Points on a hilly landscape, in no order, each with its height.
From any point a ball takes the steepest step (drop divided by distance) to one of its 2 nearest points. It stops when none of these is lower. Distance is the straight distance between rows; heights are no part of it.
<1140>: [-18 -44   1  35   0  27  18   1  20  19  86 -15  -2 -29   7 -38  34  19
 -30 -23  16   8  -9   4 -22  21  53  29  33 -22  38  19]  (h 85.7)
<545>: [ 52 -21 -24   2 -34  -8   0 -47   9  50  34  62  49 -28 -13 -18 -25   5
 -20 -10 -25  16  63   1  -9 -14  33   6  20  34  26 -41]  (h 68.5)
<1080>: [ -7  25 -28 -17 -11 -77 -22 -14  -5   0 -21  23  15  52 -10  61 -33  17
 -34  -7 -12 -37  27 -23   5   2 -57  15  12  31  11   0]  (h 52.0)
<398>: [ 45  26 -33 -39  21 -26 -15 -14  19 -15  37 -33  -7 -14 -40  14 -52  19
  18 -42   1 -19  -7  15  46 -22  -4   4   7   1   9 -12]  (h 77.0)
<1380>: [ 29   7  -9  -5   9 -13 -13 -14  18  -3  44  -5 -25 -13  12   3  26  11
   1 -30  -1 -36 -50  19   0 -30   4  41  25 -17  47  13]  (h 55.8)
<944>: [ 32  -4  52  26  -9  -1  23 -55   7  14 -28   8   4 -39  -5 -12 -58  17
 -64  16 -15  27 -17  50 -72  -2 -14  -4 -26  19  23 -46]  (h 70.4)
<1004>: [-11  28 -28 -35  23 -48 -20   7 -16  -9  -2  20  47  62 -10  71 -15  -7
   9 -10 -20   3  43 -31  27  28 -41  -6  -5  15 -10  34]  (h 46.3)
<815>: [ -6 -21  31  39  22 -15 -45  -5   1  -9  18 -30  18 -35  -2  36 -12  20
   2  17  -2  22  -5  60  -5  16  -1  25  -7   7 -14  16]  (h 43.7)
<553>: [ 25 -43 -15 -20 -11 -12  39   9   8 -58 -10 -63   2 -31  33   5 -27  65
  -5 -60  25  -6  14   4 -21 -30 -40  31 -29  10  12  19]  (h 47.5)
<288>: [ -9   8  21 -30   9   4  38 -44   9  30 -11  17  15   5 -19 -19 -11   6
 -51  47 -50  14   9 -15  -9  55   8 -44  -1  -4  16   4]  (h 78.2)
<1225>: [-29  14  17 -41 -37 -30  36  -8   4   0 -51  13 -15   2 -13 -35  -5  -1
 -42  43 -12 -14 -10 -12   5 -29 -47 -21 -35  11  13 -14]  (h 49.2)
<1321>: [ 30 -17 -22 -22  -3  -5   9   3  -2 -35   7  -4 -13 -22  13   9  -8  37
   0 -42  17 -35 -25 -19  -7 -40 -27  44 -23 -18  19  25]  (h 51.8)
<1323>: [-44   4 -17  -9  -9   7  -4  42   3  18   1 -19 -31   1  -5 -25  35  -2
  10  35 -10  -6  -6 -37  49   0  14 -22 -31 -26 -36  31]  (h 49.1)
<417>: [ 24   9 -27 -16  56  10  11  13 -23 -17 -18   0  42 -30  -3  20 -55  22
  31 -16   6  11   8  11  22 -22 -24 -37 -62  -6 -50  31]  (h 25.1)
<572>: [-14 -22  30  47  30 -10 -30 -25  25  30   5 -25  19 -13  -6  40 -30 -16
  -4  46  -1  46  24  50 -34  73   4  -7  24  -6 -18 -13]  (h 50.5)
<1224>: [ -2  42 -10 -10 -11 -20  38 -29  10  12  -9  43  -9  13 -13 -24   3  -5
  -9   1  37 -15   7  10 -24 -22   9 -17  62  11  48 -20]  (h 42.2)
<1232>: [ 26  10   3 -48 -30 -17  -7 -60 -11 -40  46  30  -6   0 -46  32 -13  19
 -26 -19   3 -42 -16   9  14   0   2  21  32  18  65 -11]  (h 65.2)
<1334>: [ -1  34 -46   4   9  14 -10  54 -51 -24 -13  35  -6  18  -1  43  -8 -17
  59 -29  26 -28  -3 -32  21 -25 -15 -11 -35  -7 -37  11]  (h 25.7)
<177>: [ 12  15 -17   4 -37  -7 -17 -28 -14  32  -8  84  24 -27   3  41 -15  19
  -5   9 -21  11  26   4 -25 -19  14   5 -13  32  16 -24]  (h 64.1)
<691>: [  6  -7   6 -26 -30 -62  -2 -40   5 -14 -33   7 -19  10 -22  42 -58  50
 -37   0   9 -12  10 -14 -19   8 -54  14  -9  13  29  -6]  (h 56.3)
<1441>: [ -6  32   3  -1  27  51  34 -18 -16  20 -14  71 -11  13 -16  10 -16 -20
  -5  48  -1  16   1 -26 -33  36  11 -80  -1 -31 -25  21]  (h 38.3)
<25>: [  6 -45  20  24  39  19   4  -2 -15 -15  35 -19  19 -24   1 -41 -18  46
 -46  -4  17 -27 -36  22 -14 -14 -22  16   3 -34  10  47]  (h 61.2)
<1436>: [-26  12  32  21 -41  17  27 -22  -3  31   4  48 -33 -18  15 -15  70  -8
 -19  26  -6 -20 -18  14 -52 -16  12  -8   1  19  53  -1]  (h 82.6)
<1287>: [ 10  16   9 -16 -26   4 -49 -32  21  32 -17  34  -5 -11 -28  19 -10  -6
 -22  58 -31  20  16  14  50   0  21 -27  -2  26 -41 -49]  (h 39.1)
<305>: [-43 -42  -1   0 -45  -9  39  41  -9 -39 -47 -25 -29 -24  -3  -2 -11  34
  43   7  46  27  -4 -16 -26 -12 -23  -2 -66  -3 -19  35]  (h 61.1)
<381>: [ 27   1 -17   2  -2 -53 -38  48 -37 -39  10 -47 -10  12  15  38  19 -19
  20 -46   4 -62 -28   4  28 -49 -51  49 -55  -7   0  45]  (h 62.5)
<1268>: [-24 -14 -15  28 -13   6  49  14   0   3 -36  -4  13 -13  12  25 -29 -31
  18  10   2  40  43  17 -56  22   1 -19 -16  18 -15 -49]  (h 76.7)
<804>: [-26  -7  30 -52 -24 -40  37  -9 -17 -43 -45 -19  -1 -28   4 -13   1   1
 -12  10 -13 -10  -6  14  -3 -24 -55  32 -81  23   4   2]  (h 53.6)
<184>: [ 14 -37 -19  22   8  -4  15  49  -1 -33  -7 -74  23  -2   2  25 -49  46
 -16 -30  30 -17  16  23  -2  -7 -41   3 -16   9 -23   7]  (h 42.0)
<190>: [-24 -17  44  46  22  59   9  -6 -32  13  -2   9 -29 -63  24 -37  16 -10
 -10  47 -21  -1 -42  19 -27   3   8 -13 -28 -29 -29  22]  (h 67.8)
<86>: [ 19   6  29 -24  27  32 -29 -41  25  -2   7 -10 -20  -4  18 -17  17  22
 -16   6 -19 -10 -40 -11  10  -7   9  29  48 -29  22  22]  (h 59.3)
<480>: [-49 -43  32 -30  -7  -7  28   7 -14 -38 -28 -27  -3 -39  -5 -43  22  10
  14  30  -5  20 -20  -2   1   3 -20   2 -70  -8 -24  45]  (h 57.5)
<560>: [-29  33   5  19   1  55 -25  69 -54 -26  17   1 -22  96   3  -5  84 -61
  57 -37  -9 -27 -30 -46  58  14  18  -2  11  -4 -29  14]  (h 48.2)
<863>: [  6   8   4 -16  19 -35 -22  -5 -20 -13 -25  38   4  30 -21  19 -11 -18
  27   9  39 -53 -42 -10   6 -18 -55  20 -21 -26   9  78]  (h 63.6)
<665>: [-37  11 -16 -21   4 -68  41  -6 -11   2 -23  11  20  -6  17   2  -1  20
   2 -18  -8  -6  18  -4 -37  -6 -28  13 -23   4  32  29]  (h 50.8)
<888>: [-24  23  18  -6  -9 -24   4   7  -5 -43  21 -19  -7  23 -35 -17  35 -37
  -9  12  17 -32 -13  40   9  -7   6   9  45  24  28 -27]  (h 33.1)
<1246>: [ 28   7   5 -36 -20 -23  51 -52  26  -7  34   4 -11 -23 -24 -51  -8   9
 -49 -15  -5  -8   4  25 -15 -21  23  -5  27  14  51 -39]  (h 48.6)
<1090>: [  2  25  -1  22  27 -40   1   4  22  -4 -29 -34  24  -9  18  -4 -21 -34
  -9  -1  -2   5  23  52  -8 -24 -38   0  19  36 -20 -59]  (h 42.8)
<861>: [ 46 -14  14 -15  12 -30   1 -75   3  51   4  45  69 -28 -29 -37 -47   8
 -52  12 -62  29  57  13  12  25  12 -19  -3  30  10 -41]  (h 72.3)
<1446>: [ 54 -37  -5  35   2  27  17 -32  36  55  30 -10  26 -57  -4 -26 -21 -19
   4  -9 -17  40  38  14 -36  19  66  -2   4 -19  -4 -40]  (h 60.7)
<649>: [-14  14   3  42  30  -3 -10   7  45  60   5 -30  -5  37  14  -3  16 -40
 -24  14  -8   9  18   5 -14  49  14 -15  61 -12  -1 -28]  (h 63.3)
<1125>: [ 24  32 -18   4 -35   4  48  -7 -22   1  16  62 -40 -27 -32   3  -1   2
 -17  -7  25 -62 -26   3 -41 -20   5 -29 -23 -15  53  13]  (h 60.5)
<397>: [-35 -24  28  29 -18  47  37 -21   9  29  45   0 -13 -21 -23 -54   9  -3
 -57  35   9  16   1   2 -31  31  55 -19  31 -14  24   7]  (h 83.4)
<702>: [-36   1 -30  -6  30  37   1  19   6  42  32   2  43  45  13  -2  28 -12
  18 -23 -25  17  42 -45  18  55  35 -12  40  -5   1  11]  (h 74.8)
<1300>: [-40  16   8  13  19  28 -17  38  -5 -21   3 -28 -30  50  22  11  60 -45
  57   0   1  15 -28 -24  24  39  28   3  20 -19 -30  21]  (h 40.3)
<468>: [ 42 -44 -23  47  19  49  14   0   0  15  -4   1  38 -50  39   2  -8 -15
  52 -35   2  38  38  21 -36  -5  29  13  15  -1 -18 -42]  (h 54.4)
<149>: [ 18   2 -12 -21 -46 -55 -12 -61  14   9  -3  42 -16 -16   6  42 -16  39
 -17 -19  -7  13  24   1 -22  -7   1  27  13  38  45 -42]  (h 60.1)
<503>: [ 17  -4  24 -10  49   1  -9 -49  20  13 -19 -12   4 -35   7  -4 -37  57
   7  10 -19  42  -9  10 -11  25  19  -7 -18 -35 -19  44]  (h 71.9)
<444>: [ 49 -54 -15  13 -15  51  17 -20   9 -24   8   4  12 -71  30 -20 -17  31
   5 -33   7  48  21  17 -24 -47  26  29  -4  19  -8 -40]  (h 59.7)
<1188>: [  4 -12  31  -5 -77  24  27 -53  18  13 -13  20 -30 -26   2 -17   7   1
 -47  24  -7  15  -6  10 -53 -27   1  11  20  47  47 -76]  (h 88.5)
<1167>: [ 22  28  12 -60 -30 -38 -22 -36 -14 -49   4  -1 -29  22 -24  55   8 -19
 -10 -17 -19 -69 -27   1  37  -1 -27  45   8  18  47  12]  (h 62.3)
<1104>: [  7  22  -9   0  41  47  -8  20 -20  -7  25  -4  -3  23 -33 -33 -21  -8
  17  -7  45 -20 -37 -19  36 -19   6 -11  35 -37 -13  31]  (h 21.7)
<724>: [-33  -6 -16  19  30  39  -9  51  -8  11   1 -35  34  48  55 -17  60 -37
  13 -26 -53  16  27 -35  12  24   3  13  42   7 -15 -11]  (h 78.3)
<980>: [-25  -9  21  20  18   5 -31  36 -14 -30 -29 -20 -45  50  13  35  23 -23
  34  26  22  -8 -51 -20  -3  27 -31   4  -3 -36 -29  46]  (h 31.8)
<1298>: [  6   3 -17  18  26 -33 -19 -16  29  66  17 -14  15  28 -12   8 -39  12
 -31  11 -31  11  41   3   9  48   3 -28  45   2   2 -19]  (h 67.5)
<1272>: [-16 -44  30  25 -20  18  27  -5   2  14  -4  -5  -6 -69  15  -8   1  22
  -2  26 -19  42  -2  17 -50  12  26   0 -42  -7   1   9]  (h 71.2)
<56>: [-22  11 -28  22 -28   8  12  23   5  -4   2   0   4   2  10  22  -3 -41
  43 -14  36  14  26  26 -31  13  38   6  23  23  -3 -81]  (h 73.2)
<615>: [-21  15   0   1  -9  35  15   2   9   8 -34  48 -47  46 -14  23  -9   3
 -14  46  32 -10 -24 -51 -36  28 -16 -40  19 -34   8  31]  (h 26.0)
<825>: [  6  22 -33   9   8   3 -31  60  13  17  24 -36 -19  54 -15 -31  -2  19
  -2 -36  38 -42 -27 -43  47 -30   3  -3  29 -33  -2  16]  (h 32.9)
<325>: [-30   8 -10 -21  -2 -31  35   3  -2 -33 -60 -11   2  11   5  54 -47   1
  11  15   6  38  33  -6 -38  27 -44 -20 -22  22 -18 -28]  (h 79.4)
<230>: [  4 -31  36 -13 -30  -9  27 -19 -14 -38 -26 -10  14 -63  -2 -16 -30  59
 -19   0   1  16 -18  36 -21 -32 -30  22 -80  19   2   9]  (h 57.3)
<450>: [ 36  32 -19 -24 -19 -49 -28  10  -3 -36  39 -21 -38  19  -2  38  29 -23
   5 -46  15 -77 -48   3  26 -41 -20  51 -11  -2  43  24]  (h 59.4)
<1478>: [ 12 -16  13   9  23  80 -24 -12   5 -12  -7 -12 -27 -16  12   7 -17  15
   8  20  -2  24 -20 -16   4   9  25  12  32 -36 -41   2]  (h 63.0)
<43>: [-34  -5   3  31  22  -4 -51  93 -15 -22 -36 -47  -4 103   7   6  24  -7
  56 -21  50  23 -13 -47  42  35 -13   1 -26 -43 -81  63]  (h 46.4)
<1363>: [ 36 -52   1 -13 -42 -11  40 -45  24   5  49  -3  10 -39 -27 -55 -35  59
 -88 -19 -12  29  16   1 -20 -21  12   6   3  19  37 -40]  (h 53.4)
<502>: [ 42  -8  25  26   8  61  16 -20  -2   3 -24  18  -1 -60   9 -21 -48   9
 -45  22 -36   4 -25  36 -32 -18  -3  -8 -32  -1 -16 -49]  (h 67.3)
<1465>: [-42   2   8   3  -9   9  30  -1   2  49  14  22  -6  10 -32 -51 -12  25
 -61  57   3  11  20 -30   3  35  22 -47  10 -28 -11  43]  (h 80.7)
<1076>: [ 17  17   9 -12  44  -6  25 -22 -26   9 -10  25  60 -53  -7 -26 -39  17
  24   5 -18  34  10  42 -11 -23  16 -29 -59  -1 -17  20]  (h 9.1)
<337>: [ -2  -4 -40   9 -48 -24  33  22  29 -33   2 -46 -40 -43  34  10  -1  19
   2 -49  27  17  17  15 -33 -39  10  20  -9  15  14 -59]  (h 64.8)
<605>: [  2 -17   9  -1   0 -35 -25  -5  -8 -20  -1  38  12  16 -35  31 -36  47
  -7  11  35 -10 -16  -2 -10   2 -22  10 -10 -11  19  48]  (h 60.2)
<592>: [ 32 -17 -26 -16   0  -2  28  -2  51 -12  -3 -56 -42 -48  30  18 -27  36
   2 -31 -25  15   5  -5 -17   8  18   3  -8  -9   6 -29]  (h 68.2)
<673>: [  5  12 -14  52  64  61 -55  43 -16  24  38 -29  45  34   3 -21  -5 -21
  50 -43  25  12   0  15  27  -3  29  -4  55  -5 -32 -20]  (h 43.9)
<528>: [-42 -35  -3   9 -21 -14  33  25  29  -3  33 -37   6 -24   3 -46  17  22
   2 -10  32  39  23  17 -13   8  37  15  11  12  15 -10]  (h 87.8)
<818>: [ 21 -16   8 -43 -32 -40  35 -55  42  -8 -29 -37 -23 -48  12   2 -44  44
 -14 -14 -28  51  26  17 -40  15   4  17 -26  25  28 -53]  (h 71.1)
<1270>: [ 33 -20  -4 -14  -5  37  -2 -20  -5 -21  -6   5  23 -59  13  19 -25   6
  -1  -5 -37  10  14  19  10  -9  -3  18 -21  24 -18 -39]  (h 63.7)
<485>: [ 57 -73  24  26 -12 -17 -13 -57  40  53  37 -31  31 -89   9 -12 -13  15
 -48 -14 -56  40  45  48 -10  26  30  23 -54  17   5 -40]  (h 69.4)
<460>: [-15  28 -17  -2  30  46 -25  27  -1  31  -2  -9  -1  34  32  16  41 -59
   0  21 -60   3   9 -25  38  22   2 -33  19   4 -42 -16]  (h 81.1)
<609>: [ 20 -14 -41  17 -36 -41  33  -7  29  21  28   4  -1 -65  36  -8  13  -9
   7 -53   5  25  42  23 -50 -48  24  22 -22  27  26 -57]  (h 60.8)
<463>: [ -4   7 -37   8   7 -59  44  11  18  31  -1  -7  34 -32  31 -23  -9  19
   6 -26  -4  24  61   9 -36 -33   7  -9 -17  17  15  -8]  (h 55.9)
<668>: [-18   0 -10   1   6   4  16  24 -17 -38 -43 -18  -2   8  42  17  11 -13
  26 -19  -2  -6  -2 -19 -16 -24 -33  22  16  17   3 -15]  (h 24.1)
<1102>: [-33  20 -43  22  -5  10 -14  76  10  16  10 -34  -7  45   2 -11  15   0
   9 -17  14  -4  11 -34  37  26  24 -24   6 -13 -31 -18]  (h 42.1)
<791>: [ 30  18  -2   7  39 -46 -12 -41  14  41  16  35  56 -54   5  -7 -14   3
  34  -6 -18  19  28  55   3 -27  26   2 -11  21  11  -8]  (h 25.3)
<1377>: [ 57  27   7 -21  19 -32 -47 -55  29  15  30   1 -17 -14 -41 -14 -38  48
 -25  -8  -1 -21 -38  16  57 -31   0  -2  14  -5  10  -2]  (h 79.0)
<1201>: [ 17 -19  -9  -1  35 -15  -5  41 -16 -41 -41 -39  21   4   2  33 -58  25
  18 -13  43 -15  -5   9  18  -7 -67   2 -48 -19 -41  53]  (h 35.1)
<68>: [  9  12   7 -31 -29  -2 -29 -12 -14 -33   1  34  -2  53 -39 -18  24   0
 -18   4  41 -45 -16 -31  41 -42 -27  14  52  12  11  15]  (h 29.9)
<1374>: [ 29   9  28 -15 -53  30  35 -58  -5  39 -16  64   6 -39 -14 -17   7 -24
 -38  29 -42  -1  17  15 -34   1  23 -24  -9  42  28 -53]  (h 90.3)
<802>: [-45  23   3  19 -15  -5 -21  32  10  42  -7  14 -41  70 -15  18  25   0
 -22  36  31 -19 -15 -33   7  44   6 -32  26 -29   2  42]  (h 9.9)
<422>: [  4  -3 -29 -16   5   8   3  15   8  20  39   1  17  25 -10  37 -15   8
  -2 -12 -27 -24  20 -27  22  37  14 -11  23 -13  18  10]  (h 71.4)
<1427>: [ 22   2  -3  28  28  52 -22  29  -2 -32  24 -56  -4   6  14   5  -1 -30
  45 -30  13   6 -24  28  23 -10  35  10  40  -7 -28 -39]  (h 34.5)
<793>: [-39 -22  -2 -11 -40 -45  16  51  18 -34   7 -61  -6   5 -14 -21   6  19
 -15   7  20   8  16  12  24  -6 -12   4 -23  16 -14 -11]  (h 89.5)
<889>: [ 17 -45   4  -6  -6 -19   7  -7  24  -8  47 -18  12 -14 -23 -50 -30  62
 -71  -7  31   3 -10  -3   7 -40 -13  14  12 -10  18  22]  (h 57.8)
<1306>: [  8  24  14 -10  16 -21 -10 -16  -4  -1   0   4  20   2 -13   4  -9 -16
 -22  16  -7 -33 -16  35  15 -13 -26  -5   7  12   1 -18]  (h 40.6)
<1428>: [ -9  46 -36 -45  19 -27  12   6 -27 -38 -49 -11   2  20  47  58  13 -34
  31 -38 -32 -22  21 -23  14 -11 -47  22 -28  16 -18   0]  (h 34.0)
<1381>: [-27 -28  32  -7 -43  28  12 -20 -14 -41  -2   4  -8  -8   9  11  20   4
 -26  11  -3  -9 -24   9 -45 -16 -36  41  22  27  47 -32]  (h 86.6)
<871>: [-48   8  -1 -23  -8 -37  -6   5 -12  -5 -30  43   9  43  18  15  48   0
  14  16  -2  -9   8 -43   5  -7 -36  20  -4  13  25  49]  (h 45.1)
<1293>: [ -6   4  21  24  52  20 -60  55 -10  -8 -14 -37 -32  93   8   4  19 -38
  27   3  23  -5 -45 -46  41  15 -28   1  -5 -59 -62  87]  (h 39.8)
<887>: [-16 -18  27  23 -12  43 -12 -14  -2 -10 -32  23 -16 -12  21 -16   5  29
   7  37  24  46 -18   1 -25 -26  15  12  35   3 -13 -14]  (h 66.4)
<832>: [-19  -3 -13   2 -16  -6 -22  10   1  29  50  25  16 -27   3 -29  49   0
   9   6 -12  -6  10   9  38 -19  35  13  -6  15  10  -1]  (h 43.5)
<1239>: [-45 -63  10  38 -59  21 -13  67 -34 -39 -25 -12 -36   4  -2  -1  14  25
  27  15  47   9 -24 -42   1 -28 -31  11 -39  -1 -33  10]  (h 64.5)
<1154>: [-29  18  -6 -56  22 -35   3  42  -4 -30 -38   2 -13  54  -9  -9  26 -60
  42  26  23  -5  -3 -40  40   4 -38 -28 -61 -29 -48  56]  (h 59.2)
<675>: [  2   9 -22  32  34  17  -9  62  -2  -4 -36 -50  22  25  53   8   0 -26
  12 -19  -6   2  22  13   7 -25 -41   1  16  19 -42 -37]  (h 34.4)
<1142>: [  7  60 -24 -56  12 -46  -3  10 -18 -25 -32   2 -21  75  17  40  11 -58
  17 -29   0 -58  -9 -46  21 -11 -49  26  -6 -14  18  27]  (h 41.4)
<209>: [ 20  19 -12  50 -35  27 -49   9  12  45   9  28  -9  -7 -12  37 -11 -22
 -10  32  -3  -7   6  25  17   0  27 -24  20  11 -29 -59]  (h 29.2)
<198>: [ -6  42 -40 -14  34  16 -24  45 -25   2   9  23   9  74   3  68   9 -32
  39 -20  -5 -10   8 -40  24  32 -18 -32 -10 -15 -32  27]  (h 37.6)
<1371>: [ 23  30  14   5 -11 -42  -1 -66  34  59   0  32 -22   6 -24 -13  -4  -3
 -25  23   8  -8  16  32  -8  11  26 -44  55  24  33 -38]  (h 48.5)
<1156>: [-47  41   8  22 -32 -14 -16  27   6  34  18  27 -11  65 -13  -4  84  -8
   5   5  39 -32  -2   1  18  32  36 -19  61   3  36  16]  (h 27.0)
<565>: [-11 -13   1  10 -21  22 -25  -6 -18   9  37  57   7 -24 -32 -24  16  40
  -3  23  18  -7  -9 -10  14 -19  45   0  18 -11   7  43]  (h 49.6)
<1237>: [ -1   8 -26  17  -2   0  14   4   4  41  28  22  38  -7  20   0  37 -62
  29 -23  -1 -11  41  25 -18   4  33  19  31  25  29 -55]  (h 76.6)
<1350>: [  5 -24 -28  48   9  52  -9  30 -45  -4   6  38   1 -46  45   9  25 -14
  72 -19  -6  10  -1   0  -9 -25  36   4  -5   1 -16 -23]  (h 47.3)
<725>: [ 51  35  25 -40 -10   1   7 -83  11  24 -33  31  -4 -55  -3  -3 -23 -10
 -37  17 -70   4   2  26  -1  22  18 -18 -48  28  22 -69]  (h 92.1)
<1002>: [-26 -41  32  26  19  61  34  14 -39 -25  -2   4  -3 -32   7 -52 -15  22
 -24  17  11   5 -30 -16 -20 -19 -13  -7 -13 -29 -15  37]  (h 64.6)
<970>: [  0  13 -24  27  45  59 -44  66 -38 -23 -15  -3  23  64  22  17   0  -3
  70 -46  32  26   1 -29  34  -9   1  -8  42  -8 -59  -7]  (h 51.9)
<613>: [ 31 -39   9  -5 -16 -44  11 -41  46  19  35 -46   6 -47  -1  -3 -29  16
 -30  -5 -38  34  33  26 -15  51  29   8   1  23  18 -50]  (h 72.6)
<233>: [-14  -3  21  10  -6  41 -11  14  -4  -8  10  10 -53  24 -32 -54  26  -6
   5  14  61 -40 -57 -36  30  -9  20   0  32 -55 -10  56]  (h 6.2)
<1000>: [ 34  -1  -6 -25 -13 -23  53 -37   5 -23  12  31 -28 -25  -6   7 -30  38
 -25 -25  -4 -31 -31  -8 -53 -14  -2  12 -33 -25  70  24]  (h 56.2)
<96>: [ 16 -12  25 -38  80  -5   0 -34  18 -17 -36 -50  17  -5   1  -7 -53  34
  -1   5   0  17 -14  13  16  14 -42 -12 -18 -42 -38  64]  (h 69.5)
<762>: [ 13  50  26 -49 -16  20  33 -46 -21   5 -57  67 -11  -5  -1 -17   7 -16
 -40  42 -27 -39 -19  -4  -2 -12 -36 -33 -29  18  21 -19]  (h 43.8)
<42>: [-24 -38   8  66  33  36  13  13  21  36  -1 -25  28  -2  31  -3  -1 -35
  12  12   7  47  34  18 -46  55  29   0  40 -17 -22 -28]  (h 57.4)
<546>: [ -1 -13  11  19 -35  23 -12 -24  37   3  -6  10 -20 -18  -2  12  -9   0
  35  17  32  57  15  25 -24   6  55  12  45   8  -3 -62]  (h 69.7)
<766>: [  5  15  46  28   9  11 -26 -64  28  47  10  22 -10  -2 -26 -37   5   3
 -57  49  18  -1 -13  52   2   1  23 -16  69   5  11 -11]  (h 53.7)
<239>: [-24  35 -17 -55  51 -10 -17  46  -8 -13   8 -43   6  53  -9   1  28 -40
  61 -12 -12  18  12 -36  72   1  -1 -21 -25 -19 -55  47]  (h 63.1)
<754>: [ 43  -5 -32 -10   9  -5 -20 -21  21  19  82 -32   9 -19 -24   4 -38   9
 -14 -30 -22 -16  11   6  32  17  26  -3  41  11  32 -32]  (h 74.6)
<141>: [-69  29  -1   9 -39 -15  -9  35 -41 -12 -20  48 -12  67  -7  11  77 -26
  28   8  40 -15   6 -35  10   2  -5  -3  20  23  17  20]  (h 38.1)
<624>: [-19   0  11  -5 -10 -53 -36  36  19 -31  24 -68 -21  33 -40   7  10   1
  -8  17  13 -14 -23  19  49  15   3  14  -9 -10 -12  17]  (h 90.9)
<1070>: [-49  22 -16 -14  38   9  15  43 -15  12 -28  38   1  25  13 -18  28 -29
  31  30  -1  18   8 -32  24  -6 -21 -53 -36 -19 -60  36]  (h 54.6)
<223>: [-60 -23  34  30 -30  14   8  27 -21 -14   2  -6 -34   5  20  -3  61 -15
   1  31   7 -16 -42  -2 -32  -3 -16  14  -7  12  37  12]  (h 84.7)
<1113>: [ -1 -19  30   0 -25  15 -38  25 -23 -43 -19  11 -36  69 -19 -32  38 -32
   6  17  56 -48 -54 -34  33 -36 -34  31  31  -9 -13  48]  (h 20.7)
<622>: [ 16  19  37 -67 -14  14   3 -47 -14 -18 -38  49 -10  38 -28 -26  18 -12
 -34  33  16 -50 -29 -32  27 -11 -35 -12   6  -3  16  32]  (h 37.2)
<188>: [ 73 -39  20  22 -30   9  29 -53  29  49   6 -18  11 -84  -4 -44 -45  22
 -51 -16 -58  57  26  14 -42  24  55 -12 -42  -2   1 -29]  (h 65.6)
<389>: [ 21 -40   9  18  32  16  18 -16  11  -6 -13 -33  19 -58  41  18 -16  55
  36 -17  -4  52  14  22 -46  14  16  10 -16 -13 -12  39]  (h 74.1)
<986>: [ 26   4   1 -53 -35   4 -20 -11  18 -47   0 -21 -57  40 -19  18  20  -8
  -9   3  -9 -37 -44 -44  32  21 -11  30  27 -22  23  23]  (h 65.1)
<621>: [  7  10  23 -32  55  -3   9 -27   6 -10 -36  21  -5  19 -10   8 -33  -8
 -12  27   1 -15 -38 -11  -4  25 -40 -21 -24 -44  -6  60]  (h 66.7)
<1308>: [  7  18   8  -6  22 -31 -51  53 -25 -24  -5 -19   3  53   1   5  43 -34
  30  -7  -5 -33 -26 -17  48 -34 -37  30 -13  -1 -18  54]  (h 65.5)
<216>: [-16  22 -38  37  17  26 -18  57 -60  -2  26  24  34   9  28  14  31 -39
  72 -54   2 -25  10  -1  19 -17   7   4  -9  13  -5 -16]  (h 38.2)
<862>: [ -2  17 -22 -21  47   3  51   7 -39 -41  -4  -2  42 -18  -2  15 -41 -16
  30 -25  11 -19   2  15 -20  -1 -30 -11 -24 -11  -4  19]  (h 35.5)
<1155>: [-21  22 -20  22 -18   6  32   2   3  57   6  43   5  -4  23   8  49 -38
  -2  24 -25 -19  22  -2 -36  26  30 -25  19  11  39 -14]  (h 79.9)
<49>: [ 17  -7  35 -35  -7 -34  50 -70   0  16  -2  23  45 -28 -38 -57 -35  21
 -69  11 -55  34  40   2 -34  46  25 -34 -17  25  40 -12]  (h 75.3)
<12>: [  0  15  -9  -2 -12  26 -23   7   8 -18  41 -19 -10  16 -40  -5  15 -23
  17   5  20  -5 -15  15  41   8  48   6  59  12  -1 -36]  (h 23.3)
<1328>: [ -6  23  -5  32  11  39  -9   5 -11  30 -13  44  -1 -11  -4  35 -18 -36
 -10  42 -13  -1   5  23 -20  21  -4 -52 -15  -1 -35 -26]  (h 40.4)
<713>: [  9  46 -12 -33  26  -8 -59  37 -22   4  25 -28  -4  76  -3  17  56 -30
  71 -28 -37   0 -11 -53  70 -16  19  18   1 -17 -16  60]  (h 66.6)
<1241>: [  5 -11  14  41   9 -28 -47 -24  26  51  35   5  26 -57  16 -10  32   0
  12  14 -14  26   5  51   3  -7  43  24  -5   9  -6  -3]  (h 35.6)
<942>: [-33  -7 -11   4 -29  -7 -15  45   5  10  -7 -20  -5 -17  32   7  58 -19
  22  20 -47  14  14  -2  26  -6  10  12 -18  19 -20 -17]  (h 49.7)
<685>: [-32   4 -19  27   8  11 -28  81 -18 -43 -24 -58  20  88   5  30  11   9
  65 -52  33  30  21 -16  32  32   9   1   1   1 -59  10]  (h 52.6)

Where does a ball stop that starts at each point below?
<818> | <802>
<397> | <1334>
<389> | <1224>
<503> | <1334>

Call two points neighbours if one is among the 2 nearest of the other. Go from one point of each pair to the other, from neighbour to neighbour, staying as low as possible. Name the highest point that can't be avoided.
<980>, <12> | <685>
<209>, <802> | <1328>
<668>, <12> | <1090>
<1076>, <233> | <942>
